The views of a scene show one set of named points, each view turned or mirrored, shifted and resized as a whole, with a little noise and some points left out.
(in the rows, 128 means zero)

Scene 1
View 1
k669: [142 116 159 124 131 151 128  99  74 146 126 110 122  82 145 155  95 117
 120 181  94 147 102 105  85  84  84 127 134 155 168 107 183 150 120 168
  82 100 126 141 115 169 164 120 150  72 109  93 138 108]
k222: [ 65 130 123 150 151  74 141 102 126 169  83 122 115 140 138 129 130 107
 181 169 118 113 128  87 120 103  74 129  81 179 114 134 131 101 144 169
  63 113 139 123 129 159 165 112 141 122  87 177 160 162]
k516: [100  68 115 134 116 179 142 117  70 104 126 128  75  51 145 137 115  83
 130 197 132 138 117 128 102  89 119 119 112 147 149 113 212 145 127 155
  65 105 126 156 121 135 118 132 134  67 141  85 127 126]
k656: [124 126 193 106 141 105 121 113  76 160 105 104 166 126 128 145 123  95
 151 133 135 115 136 122  67 111  92 116 105 168 132 119 155 121 138 167
  47  98 109 112 129 194 154 111 105  91  97  93 168 141]
k185: [ 95  87 128 127 129 140 167 113  83 140 100 115  85  82 144 126 100  98
 149 195 106 126 135 100 114  93 105 127 117 169 139 118 179 136 123 169
  65  87 123 147 130 142 144 135 146  88 121 143 155 143]
k221: [128 142 172 115 161  91 140  97  89 182 103  99 127 143 139 135  85 129
 159 176  72 135 133  61  93  93  65 136 137 183 151 109 138 128 121 193
  83  86 122 126 125 176 197 125 161 111  87 170 163 125]
k637: [116  95 103 148 135 153 130 103  89 121 135 130  78  73 149 147  96 115
 138 211 101 154 100  95 106  83  86 129 115 152 157 109 177 130 126 166
  95 117 147 151 111 141 148 125 156  75 126 116 114 113]
k562: [138 110 137 121 156 117 115 116  73 128 146 119 114 114 137 145  90 111
 156 182 113 145 128  90  80 102  83 128 107 165 143 103 142 101 135 176
  90 112 142 129 116 165 153 125 124  84 123 113 127 118]
k338: [123 114 167 109 143 105 138 119  75 152 113 108 138 119 133 138 105  99
 157 156 123 122 145 105  81 110  93 122 103 173 130 114 146 111 136 172
  61  92 121 120 130 176 152 125 112  92 109 116 163 143]
k444: [153 125 175 108 148 106 123 116  70 153 129 105 155 117 134 153  92 113
 147 154 114 134 132 102  68 109  82 125 106 171 144 107 138 109 134 173
  74  97 128 117 123 188 161 122 111  80 106  97 152 128]
k691: [116 102 147 116 162 131  98 113  67 111 145 122  94 132 136 130 106  97
 159 180 124 144 136  94  73 100  93 120 132 154 143 101 171 119 132 184
  76 118 127 134 118 157 150 122 130  98 129 116 120 107]
k297: [134  97 177  95 152 141 108 122  45 116 143 111 117 117 131 134 102  89
 148 163 131 138 147 110  59 107 106 114 135 157 145  98 177 126 130 180
  64 101 112 128 125 169 143 126 112  85 130  87 135 111]
k702: [157  97 124 117 159 129 117 122  60 112 166 124  97 102 140 147  70 115
 151 198 107 158 129  83  75 101  84 130 113 164 148  92 140  96 131 180
 102 110 149 135 112 156 147 135 121  75 139 108 113 109]
k361: [113 118 155 115 169 100  83 118  76 121 142 123 122 155 129 134 118  94
 174 154 143 133 142  99  63 115  87 116 107 160 125 106 144  95 147 181
  68 126 129 118 122 173 148 113 107 106 120 112 128 119]
k659: [ 87  96 138 139 133 165 100 103  83 106 127 131  92  92 140 142 140  85
 135 176 141 134 106 131  88  90 104 111 122 134 148 116 210 149 134 160
  59 129 123 145 117 152 135 108 140  82 122  81 117 111]
k30: [ 94 106 139 128 141 120 137 112  87 141 107 118 106 110 138 131 117  97
 158 174 124 124 134 104  99 102  95 123 106 165 132 120 165 121 134 169
  61 103 126 133 127 157 146 123 131  97 113 132 151 142]
k124: [116  61 155  90 138 167 155 131  33 106 130 108  73  87 137 114  89  74
 147 187 122 132 167 110  82 102 131 117 144 165 142  98 201 141 119 183
  55  76 101 144 135 142 127 150 124  84 149 113 146 125]
k597: [ 89 105 154 125 129 128 144 110  87 149  94 113 121 101 137 132 130  89
 150 161 130 116 131 120  99 100 105 120 106 165 132 124 180 136 133 163
  47  97 112 132 131 163 144 119 131  95 106 117 162 148]
k77: [ 91 117 146 131 147 123 129 100  95 147 103 117  99 121 140 130 118 104
 154 180 107 131 123  93 100  90  87 123 126 163 141 117 173 137 127 177
  68 107 123 138 124 156 164 117 155 105 104 144 145 126]
k555: [157  90 120 132 122 161 139 114  68 122 149 122 107  45 147 165  80 115
 120 199 105 155 102 112  91  89  92 129 105 155 165 105 170 125 126 157
  96 102 147 146 110 157 137 132 131  47 133  73 123 115]
View 2
k297: [136  90 115 133 129 142 145 159 135  84 140 142 116 164  89 149 113 156
 118 155 145 123 117  98 125 149 135 123 127 138 106 123 123 123 131 138
 113 131 143 159 122  92 146 122 125 141 143 138 138 135]
k444: [141 125 124 139 128 151 146 185 143  90 128 124 136 179  93 129 105 145
 132 144 162 121 129 107 123 159 124 121 105 148 104 121 131 129 140 135
  96 127 143 129 121 100 164 141 137 151 163 132 149 123]
k221: [103 116 147 149 129 152 147 169 132 100 120  86 121 194 100 119 120 156
 166 120 134  97 131 121 143 145 105 114  97 149  75 123 147 143 137 164
  98 128 157  94 138 106 157 148 144 169 170 112 156 148]
k562: [125 112 131 134 140 128 169 160 155  84 133 133 133 177 110 147 122 147
 132 151 144 126 133 109 131 149 122 126 107 146  93 113 139 119 141 140
 111 105 134 129 127  98 159 132 140 144 158 127 134 127]
k702: [125 106 131 129 145 113 189 151 163  81 132 149 135 181 117 158 137 152
 123 161 146 127 129  97 124 153 125 129 105 151  93 112 138 122 134 147
 120 103 129 127 128  81 169 124 141 142 154 122 125 130]
k597: [117  98 130 147 134 155 131 159 138 100 144 116 120 170  98 125  99 142
 137 132 134 152 123 118 143 145 108 104 122 129 114 113 133 113 160 137
  98 135 134 141 129 141 133 132 131 150 125 135 137 118]
k222: [ 87 132 162 149 135 153 139 171 152 100 135  81 128 178 108 113 104 134
 169 132 123 140 142 148 156 129  89 103 105 129  92  95 163 106 172 137
  97  95 156 109 141 163 131 148 141 144 154 137 146 132]
k30: [109 103 137 143 137 142 146 155 146  95 141 117 122 174 105 133 110 144
 141 141 131 146 127 120 142 142 109 110 117 133 105 110 141 113 157 142
 106 120 137 133 133 134 138 133 134 145 134 132 136 127]
k361: [128 119 130 129 129 143 149 176 147  76 140 125 123 158  92 145 111 147
 134 161 141 119 135 121 134 136 132 131 117 136  92 107 142 109 141 118
 110  89 156 154 124 110 144 132 128 129 170 153 144 137]
k669: [138  79 118 146 146 140 156 146 138  97 137 132 128 181 106 140 114 156
 130 116 138 125 129 103 141 158 122 124 105 148  95 134 123 135 138 150
 103 144 105 128 122  97 159 132 143 170 138 111 135 103]
k516: [119  62 119 142 155 123 164 119 152  97 155 158 120 168 117 156 118 148
 112 143 126 173 119  99 142 151 114 111 129 129 121 115 122 107 156 146
 117 136  96 155 127 124 136 113 133 146  95 123 110 102]
k124: [106  69 122 139 131 129 151 131 135  96 145 149 103 174  98 152 128 159
 114 165 134 149  99  86 124 151 117 101 142 127 121 117 122 124 137 164
 123 155 146 155 134 102 132 108 121 140 103 127 120 152]
k659: [133  62 118 139 152 139 150 131 142  89 156 143 117 153 104 155 107 153
 124 128 118 149 133 116 155 138 128 127 125 129 101 120 124 105 151 127
 113 115  98 167 119 124 132 120 131 146 123 137 125  96]
k656: [143 121 121 142 120 169 119 193 132  92 135 114 127 167  81 118  86 142
 134 137 159 130 126 115 128 153 125 114 115 137 113 121 127 121 148 123
  89 134 150 146 119 123 146 141 128 149 156 146 154 119]
k637: [114  78 134 142 160 116 184 124 159  94 142 142 131 179 128 154 131 152
 131 129 121 144 136 110 150 147 111 124 105 143  91 116 137 116 150 152
 117 112  95 124 131 111 154 125 146 155 129 112 117 103]
k691: [118  89 129 133 138 130 160 148 144  82 142 133 116 164 102 154 126 157
 132 151 128 119 129 111 140 137 129 130 121 137  87 116 137 117 135 138
 120 104 138 149 128 100 143 124 131 140 152 135 133 136]
k338: [125 125 129 140 123 152 137 182 142  92 133 118 128 178  92 125 103 140
 134 152 156 135 122 110 123 154 115 108 115 139 113 112 135 120 150 134
  97 130 155 132 127 118 149 136 132 144 149 139 145 133]
k555: [139  87 116 139 156 117 184 137 163  93 138 161 143 185 124 154 123 148
 111 139 149 152 127  90 127 167 120 122 104 151 110 124 123 123 144 149
 110 132  91 128 122  94 170 124 146 158 125 109 116  93]
k77: [107  91 138 147 140 146 145 148 136  98 139 105 118 174 104 132 113 152
 152 121 120 126 135 125 154 136 110 116 112 134  85 118 141 121 151 147
 105 120 130 125 133 127 138 137 138 156 143 124 140 125]
View 3
k555: [101 143  68  85 165 196 131 105 159 142 115  85 162 124 173 135  96  71
 137 134 103 181  97 170 156 131 188  91 144  92  62  79 121 215 124 102
  54 180 138 142 162 105 150  78 130 131  54  71 140 131]
k338: [ 91 116  91 109 150 176 116 143 150 123 110 113 162 127 107 139 117 105
 102 139 144 136  58 160 166  75 154 109 120 139 111 107  96 156 112 105
  87 129 148 124 162 126 149  91 125 154  92  89 180 148]
k516: [ 58 132  54  96 165 161 133 112 157 128 117 121 184 115 189 146 108  87
 119 146 101 155  97 146 135 153 158  80 147 110  66  52 116 213 148 138
  40 185 168 141 156  89 150  84 116 140  93 106 130 136]
k444: [108 127  98 106 151 192 116 136 152 125 107  92 152 130 106 128 118  94
 113 125 137 151  63 165 172  73 164 114 134 129 101 122  91 167  99  96
  91 134 130 125 163 124 148  89 119 144  66  74 178 147]
k691: [106 120  68 117 145 167 118 116 145 102 121 115 184 130 137 110 116  97
 125 109 139 142 108 146 159 111 149  94 137 136  83 122  99 187  91 144
  82 179 147 118 164 103 139  91  99 146  81 104 164 146]
k77: [ 92 120  76 107 167 180 106 153 155 120 110 124 180 123 148 110 124 108
 113 137 139 151 129 136 156  86 141  77 148 108 107  97  82 172  95 110
  70 144 162 108 133 110 138  95  92 146  92 119 180 156]
k30: [ 82 120  73 109 163 167 116 146 151 123 112 126 178 120 143 134 115 113
 109 141 141 141 101 149 157  97 149  90 126 122 108  90  98 165 113 109
  69 149 162 119 144 116 142  91 110 154 108 111 168 152]
k221: [134 104  85 106 159 205  92 154 155 118 120 114 178 136 112  79 113  94
 112 148 161 151 128 147 179  40 150  69 138 105 116 117  82 168  73  86
  92 115 158  92 143 122 132 108 112 145  69 105 222 149]
k637: [102 135  55  94 171 185 122 121 155 131 119 109 182 123 185 118  99  92
 140 131 119 173 150 154 155 131 175  73 142  86  78  85 112 205 105 107
  53 187 153 122 141 103 139  81 107 139  77 103 146 142]
k124: [ 81  97  57 106 140 159 123 102 153 105 134 129 200 129 144 120 104  68
 103 159 129 128  67 145 145 122 143  73 136 144  65  61 117 213 145 162
  63 164 184 129 186  86 148 109 142 141  85 108 173 122]
k297: [ 92 117  81 113 138 170 121 111 149 102 116 106 174 132 121 121 122  81
 111 118 129 138  57 147 153 104 145 104 146 149  75 110  94 192 111 153
  84 161 145 131 179  98 148  96 113 141  67  90 169 139]
k669: [ 98 133  85  92 166 203 112 129 165 130 107  92 163 128 154 111 120  76
 118 135 108 172 100 146 153  97 159  82 170  96  75  87  85 206 108 110
  64 147 141 126 147 100 147  92 107 128  48  87 171 143]
k656: [ 76 126 109 110 155 178 115 155 153 122  94 103 147 123 101 144 137 107
  92 128 133 138  36 150 161  69 141 122 142 143 113 113  72 150 112 109
  87 116 137 129 155 125 152  89 104 150  85  85 178 158]
k597: [ 61 121  84 106 167 167 116 153 154 125 105 126 171 118 142 142 127 113
  96 148 129 141  80 141 149  95 141  92 139 125 108  76  89 166 126 112
  65 133 165 125 141 112 148  92 107 151 107 112 168 153]
k361: [101 125  81 125 139 160 120 131 139 102 113 114 169 127 111 129 123 118
 121  92 151 133  84 151 168  96 148 122 120 154 105 147  93 154  82 134
  97 171 130 120 165 121 141  84  94 156  96  98 161 156]
k222: [ 89 120  76 114 175 166 105 181 144 129 107 143 176 116 136 134 115 150
 109 144 169 140 141 151 172  69 150  88 102 108 149 110  93 124  86  69
  80 132 164  98 117 141 133  86  97 170 139 127 179 168]
k702: [134 127  60 106 143 185 125 101 146 118 130  96 177 134 141 114  91  82
 143 114 139 160 112 173 172 114 185  97 118 118  76 122 127 196  91 113
  81 189 136 122 177 113 140  84 130 142  65  79 158 132]
k185: [ 84 110  61  98 168 173 115 138 156 129 122 133 190 122 162 125 103  98
 109 169 135 147 115 149 154 104 153  65 129 105  97  60 112 187 128 107
  56 147 182 118 146 107 142  98 127 149 104 116 173 139]
k562: [118 128  71 108 151 182 120 122 146 120 120 102 170 129 134 120 104  97
 131 115 142 155 106 165 171 100 172 101 123 121  93 122 108 179  92 109
  82 170 138 120 163 119 140  84 116 146  77  88 163 144]
View 4
k338: [125 130 125 142 129 124 127 120 129  97 112 129 135 145 125 131 115 167
 124 119 127  96 135 136 112 111 128 120 142 124 120 119 141 142 103 136
 136 133 139 102 150 125 156 107 127 130 149 148 140 134]
k659: [131 124 102 157 162 117 145 112 109 115 122 125 140 133 143 154 134 153
  96 153 120  98 133 119 127 121 131 103 139 126 116 112 111 152 101 126
 134 120 141 107 136  97 159 131 129 137 129 142 125 122]
k77: [122 137 105 158 139 122 136 115 121 103 133 143 139 139 143 133 129 167
 117 134 123  98 136 130 120  98 133 123 129 130 130 110 130 135 111 136
 131 110 150  99 142 104 154 123 116 129 138 136 137 127]
k562: [130 132 116 144 135 132 139 122 136 104 131 119 131 136 127 133 115 154
 104 125 130  93 131 135 121 113 129 113 136 120 125 125 134 149 115 140
 133 116 147  97 127 118 147 114 129 132 132 135 144 144]
k444: [130 124 133 138 130 132 136 120 141  97 116 122 142 139 120 131 119 169
 118 120 126  91 136 137 115 112 125 120 144 124 114 117 144 139 109 139
 140 124 142  97 136 127 159 103 125 125 137 145 142 138]
k516: [134 123 109 158 149 122 141 129 101 126 116 114 139 142 154 156 124 152
  93 156 125 105 122 124 132 118 133  97 121 117 117 124 104 158 109 124
 131 122 150 110 144 101 147 133 139 154 129 157 124 124]
k124: [147 122 111 156 145 136 130 139 108 112 112 133 120 150 148 150 112 152
 104 139 127 114 114 125 134  94 136 119 137 111 118 136 112 159 108 138
 150 131 155 114 153 116 150 127 138 153 151 162 121 135]
k361: [127 136 108 143 147 123 133 108 133  92 127 131 120 133 115 131 114 150
 108 121 127  91 136 129 116 119 130 116 158 125 125 122 138 151  97 138
 136 130 131  99 131 119 155 113 127 122 149 126 143 144]
k691: [135 131 104 151 150 130 139 118 127 102 132 133 123 134 131 139 118 149
 100 132 126  97 129 126 126 107 133 117 147 121 125 124 125 152 108 141
 139 119 145 101 129 112 152 122 127 131 140 132 135 143]
k637: [127 132 107 157 139 128 146 126 121 119 138 116 142 136 149 143 124 153
  94 146 129  98 127 131 129 110 132 105 115 121 129 121 118 149 122 133
 125 102 158  98 124  99 142 128 128 142 116 139 138 134]
k185: [124 136 110 160 129 123 131 129 109 114 123 133 137 149 155 137 119 164
 115 137 128 107 126 133 123  98 135 116 114 121 132 122 122 144 114 132
 127 118 155 105 153 106 144 126 128 147 140 152 134 127]
k222: [ 97 159 101 156 121 105 124 105 119  95 133 142 135 143 139 116 119 168
 132 118 131  94 143 140 103 108 133 121 120 135 149 108 146 130 104 130
 110 120 138  94 153 107 141 117 116 126 149 126 153 127]
k702: [137 129 118 143 135 140 142 129 139 108 134 112 128 136 128 136 109 147
  92 127 132  94 124 135 129 112 131 109 134 114 125 134 130 157 121 143
 135 112 154  96 117 119 141 116 135 138 127 137 143 153]
k669: [137 117 125 150 141 136 147 126 132 112 125 124 153 136 141 144 133 170
 106 142 122  96 132 131 127 102 127 116 129 124 110 112 124 138 120 139
 142 105 158 100 131 108 161 117 123 134 119 150 132 129]
k221: [124 138 119 153 121 136 133 121 142  93 137 150 140 140 136 119 124 178
 131 115 127  98 136 140 115  79 132 141 129 129 133 111 148 124 124 151
 136 102 160  93 140 117 154 108 110 120 139 134 146 139]
k30: [121 136 110 153 136 118 131 117 116 104 121 133 134 143 138 135 121 162
 117 130 127  99 134 131 117 110 132 116 132 126 128 117 130 143 103 131
 129 126 141 103 149 111 151 120 126 135 144 142 138 128]
k555: [136 117 129 145 135 135 149 134 129 123 122  99 150 138 141 148 122 158
  91 145 130  95 125 134 130 120 126  98 118 115 112 125 119 153 124 133
 133 109 157 100 124 111 146 118 137 147 111 155 135 135]
View 5
k659: [133 153 128 108 154 130 104 146 120 121 123 109 135 117 128 127 144 150
 117 125 184 107  90  82 179 122 141 208 110 106 105 121 141 161 105 120
 189 105 145 142 103 135 134  86 133 135 137 119 115 128]
k555: [105 184 158 109 107 126 135 123 123 144 137  97 151 153 142 129 121 150
  91 154 190 132 103  44 172 127 130 180 133 135 114 151 121 158 108 114
 155 110 156 125 115 127 169  96 104 123 135  95 124 149]
k597: [148 135 125 141 125 129 128 114 130 126 125 130 149  83 125  86 126 136
 148 137 170 107 124  81 172 136 131 201 121 129  94 138 157 137 106 110
 168 132 140 137 114 111 120 104 141 144 127 111 130 129]
k669: [145 179 157 131 125 114 126 127 140 136 141 127 139 127 119 129 132 139
 111 148 182 136 121  69 181 127 144 196 136 151  95 144 137 162 105 103
 163 100 163 106 123 117 148  96 128 133 124  92 117 143]
k124: [ 73 102 152 132 118 135 129 102 131 142 117 119 157  94 128 100 136 181
 106 129 176 102 117  96 169 124 137 188 102 121 119 123 122 191 110  85
 187 117 152 124 139  92 142 117 134 139 140 106 136 160]
k297: [126 149 147 141 121 141 144 122 138 128  99 144 130 113 136 108 128 179
 110 137 181 111 100  96 167 129 160 192  95 135 126 144 133 166 102  91
 187 108 165 110 131 109 137 110 149 129 130  97 136 128]
k222: [163 164  98 167 141 141 145 117 132  95 129 139 147  77 148  81 144 118
 196 162 156 113 150  90 174 156 100 191 157 142  94 124 170 118  90 112
 120 161 139 142 114 143 114 137 150 148 129 125 159  96]
k656: [184 155 133 158 107 136 155 116 139 126 101 160 129  91 127  77 104 145
 146 142 173 115 110  84 161 140 159 201 101 148 109 167 166 117 103 102
 177 124 154 116 118 106 117 103 156 137 115  93 135 110]
k562: [127 185 139 144 122 144 156 126 134 117 112 132 135 129 155 114 135 162
 126 160 177 125 113  81 169 141 134 179 129 143 125 144 135 153  95 103
 146 124 165 115 125 136 148 123 141 126 131 102 148 116]
k516: [ 89 134 138  98 131 127 107 124 111 140 136  88 159 119 131 117 135 153
 103 129 185 105 100  62 176 120 122 196 116 102 106 122 127 169 113 118
 181 116 137 152 110 118 148  91 110 136 145 116 118 155]
k221: [164 180 144 184 125 121 153 110 162 112 138 161 137  92 126 110 148 134
 160 169 160 144 167 101 182 147 131 185 164 182  91 136 152 155  91  82
 124 125 170  88 144 116 131 139 158 139 119  94 150 121]
k444: [162 180 146 157 101 138 165 116 142 127 107 153 130 116 140  95 111 152
 131 158 176 128 115  76 161 143 153 185 117 159 118 167 149 131 100  99
 157 121 165 105 126 115 138 113 147 128 120  87 143 115]
k702: [ 99 190 148 135 116 148 158 126 134 122 113 122 139 146 165 126 138 176
 108 164 181 128 109  76 168 137 132 170 130 144 136 142 119 169  95  99
 142 120 170 110 131 140 166 127 131 120 137 101 151 124]
k637: [106 181 138 117 142 126 120 134 125 123 145  98 149 137 144 139 153 143
 117 154 180 128 120  66 183 130 113 185 151 128 103 120 127 170  99 115
 144 116 153 131 117 144 157 109 117 131 139 114 130 138]
k185: [105 133 132 139 130 125 123 106 129 127 143 111 163  91 132 100 144 137
 144 146 168 114 143  79 177 137 106 190 144 131  95 117 140 163 105 101
 147 135 141 139 126 113 134 122 127 144 137 116 139 144]
k338: [150 152 134 159 104 142 161 107 137 126 106 150 139  94 139  78 112 152
 146 151 169 115 120  83 160 143 141 189 113 149 115 158 153 131 101  98
 160 135 153 120 126 110 127 119 149 135 124  96 147 117]
k77: [149 161 128 149 146 125 125 125 141 112 135 135 141  96 128 114 151 134
 151 147 167 122 138  93 184 136 126 197 145 142  92 121 151 157  98 102
 152 122 153 121 123 127 126 116 147 141 128 112 135 123]
k30: [134 148 124 145 130 136 137 117 129 117 122 128 147  94 139  95 135 144
 149 147 170 111 125  84 171 140 123 192 129 132 104 132 149 145 101 106
 154 136 145 135 120 123 128 118 141 139 132 113 141 123]
View 6
k222: [121 171 121 129 126 123 104  70 143 181 165 144 137 152 163 131 110 120
 152 136 181  94 117 108 141  99 130 163 158 145 139 160 134 185 113 125
 114 107 108  98 144 113 152 108  97 104 145 102 144 146]
k338: [116 137 125 142 107 137 109  70 161 161 179 120 134 132 151 118 127 129
 146 154 162  89 128 135 140 116 154 164 162 110 137 172 108 163 115 106
 110  92 134 134 155 128 127 113 108 146 132 119 157 116]
k562: [110 125 118 138 116 114 119  92 158 170 169 117 128 115 145 123 123 116
 147 147 152 121 112 141 150 103 145 142 155 134 137 172 108 158  97 116
 106  91 132 150 139 122 119 135 109 145 113 120 145 124]
k297: [117 114 125 148  98 122 116  98 162 145 176 103 123 112 139 111 125 132
 154 149 139 108 121 154 133 116 157 151 156 104 135 172 106 150 109 104
 119  96 142 158 143 143 106 131 125 136 122 139 163 104]
k221: [ 73 160 130 113 102 115 112  75 160 193 174 160 135 121 134 110 117 126
 160 158 142 105 126 110 162 117 151 145 179 115 122 182 132 184 122 124
 126  77 110 140 144 104 140 110 108 119 126 114 141 128]
k444: [100 131 117 134 103 130 118  72 165 167 181 125 137 120 147 120 133 123
 142 161 157 103 131 145 155 113 159 159 167 106 140 171  97 164 108 111
 110  87 135 147 156 121 125 130 105 157 129 126 145 115]
k656: [110 143 116 138  95 138 112  64 161 154 185 123 141 136 155 120 131 136
 143 159 165  84 140 147 141 118 160 177 168  91 143 160 102 170 121 109
 121  98 133 128 164 132 131 122 109 136 153 132 153 110]
k185: [108 152 128 165 137 121  98  86 141 154 156 111 108 134 153 112 104 129
 158 144 139  89 103 123 134 114 134 114 157 118 130 178 127 172 102 113
 111 110 134 133 130 122 129  96 133 124 118 121 162 138]
k702: [108 112 122 143 123 111 121 102 160 172 166 110 122 105 137 121 123 111
 147 146 142 131 103 143 153 102 144 128 150 143 134 181 106 148  87 114
  98  86 138 166 131 120 110 138 111 159  94 119 147 124]
k516: [120 131 115 187 144 114 105 104 134 125 146  79  99 124 161 116 106 128
 152 139 132  99  94 159 127 108 131 101 146 111 145 167 106 158  83 112
 110 129 151 147 126 137 114 119 148 132 116 143 162 135]
k77: [ 99 154 120 138 116 110 111  89 146 163 162 130 123 127 150 116 109 129
 159 144 144 103 114 131 144 107 138 137 162 116 137 164 127 177 108 124
 128 106 120 132 136 121 133 119 124 103 135 130 147 133]
k555: [ 91 125 106 170 141 113 116  92 149 151 152  94 109 110 154 120 120 115
 139 156 131 114 100 162 159 107 141  99 155 113 146 173  89 159  74 117
  98 108 152 165 132 115 116 135 132 171 103 137 141 136]
k691: [120 121 123 139 106 108 118 109 155 157 169 112 124 112 139 118 117 124
 158 137 143 122 110 143 137 104 145 146 151 130 135 169 118 153 102 114
 121  97 129 153 132 136 112 137 118 118 118 132 155 117]
k637: [ 97 138 111 157 142  99 115 104 140 159 146 108 108 114 152 121 107 115
 152 141 134 122  93 145 151  98 128 101 151 132 143 169 113 166  80 125
 110 114 133 151 122 114 123 132 130 129 109 132 140 144]
k659: [121 131 106 165 121 104 116 109 138 129 153  92 111 121 160 121 112 132
 153 136 140 109 105 168 131 102 135 128 146 106 154 151 106 162  91 119
 128 129 139 142 131 141 115 143 140 107 139 155 151 128]
k597: [116 152 120 157 121 129 103  76 144 144 167 113 122 139 160 117 114 135
 151 146 154  82 120 139 132 114 142 146 159 102 141 162 114 173 111 113
 119 115 134 123 146 132 133 109 126 119 144 131 158 128]
k361: [133 120 122 127  96 121 121  94 163 166 179 119 140 122 144 128 127 122
 149 139 167 120 124 143 137 101 150 178 149 136 140 163 111 152 109 112
 114  92 126 139 147 137 118 141  99 126 130 123 152 112]
k669: [ 77 140 109 151 118 109 117  88 150 154 161 117 117 111 148 111 119 127
 150 160 126 109 114 155 160 114 147 114 169  92 142 169 102 173  95 122
 122 103 137 159 138 116 123 132 133 139 124 145 140 129]
k30: [118 145 122 150 123 123 107  84 147 156 165 117 123 135 156 120 113 128
 153 143 156  96 114 132 134 107 139 142 155 122 137 167 120 168 106 114
 114 108 128 128 139 127 130 113 119 121 131 122 155 131]

Which points are out of place in each view (at most two, in the order of its rows)? Write none if all are in place.
view 1 -> k338, k77
view 2 -> k222
view 3 -> k221
view 4 -> k30
view 5 -> k185
view 6 -> k656, k361
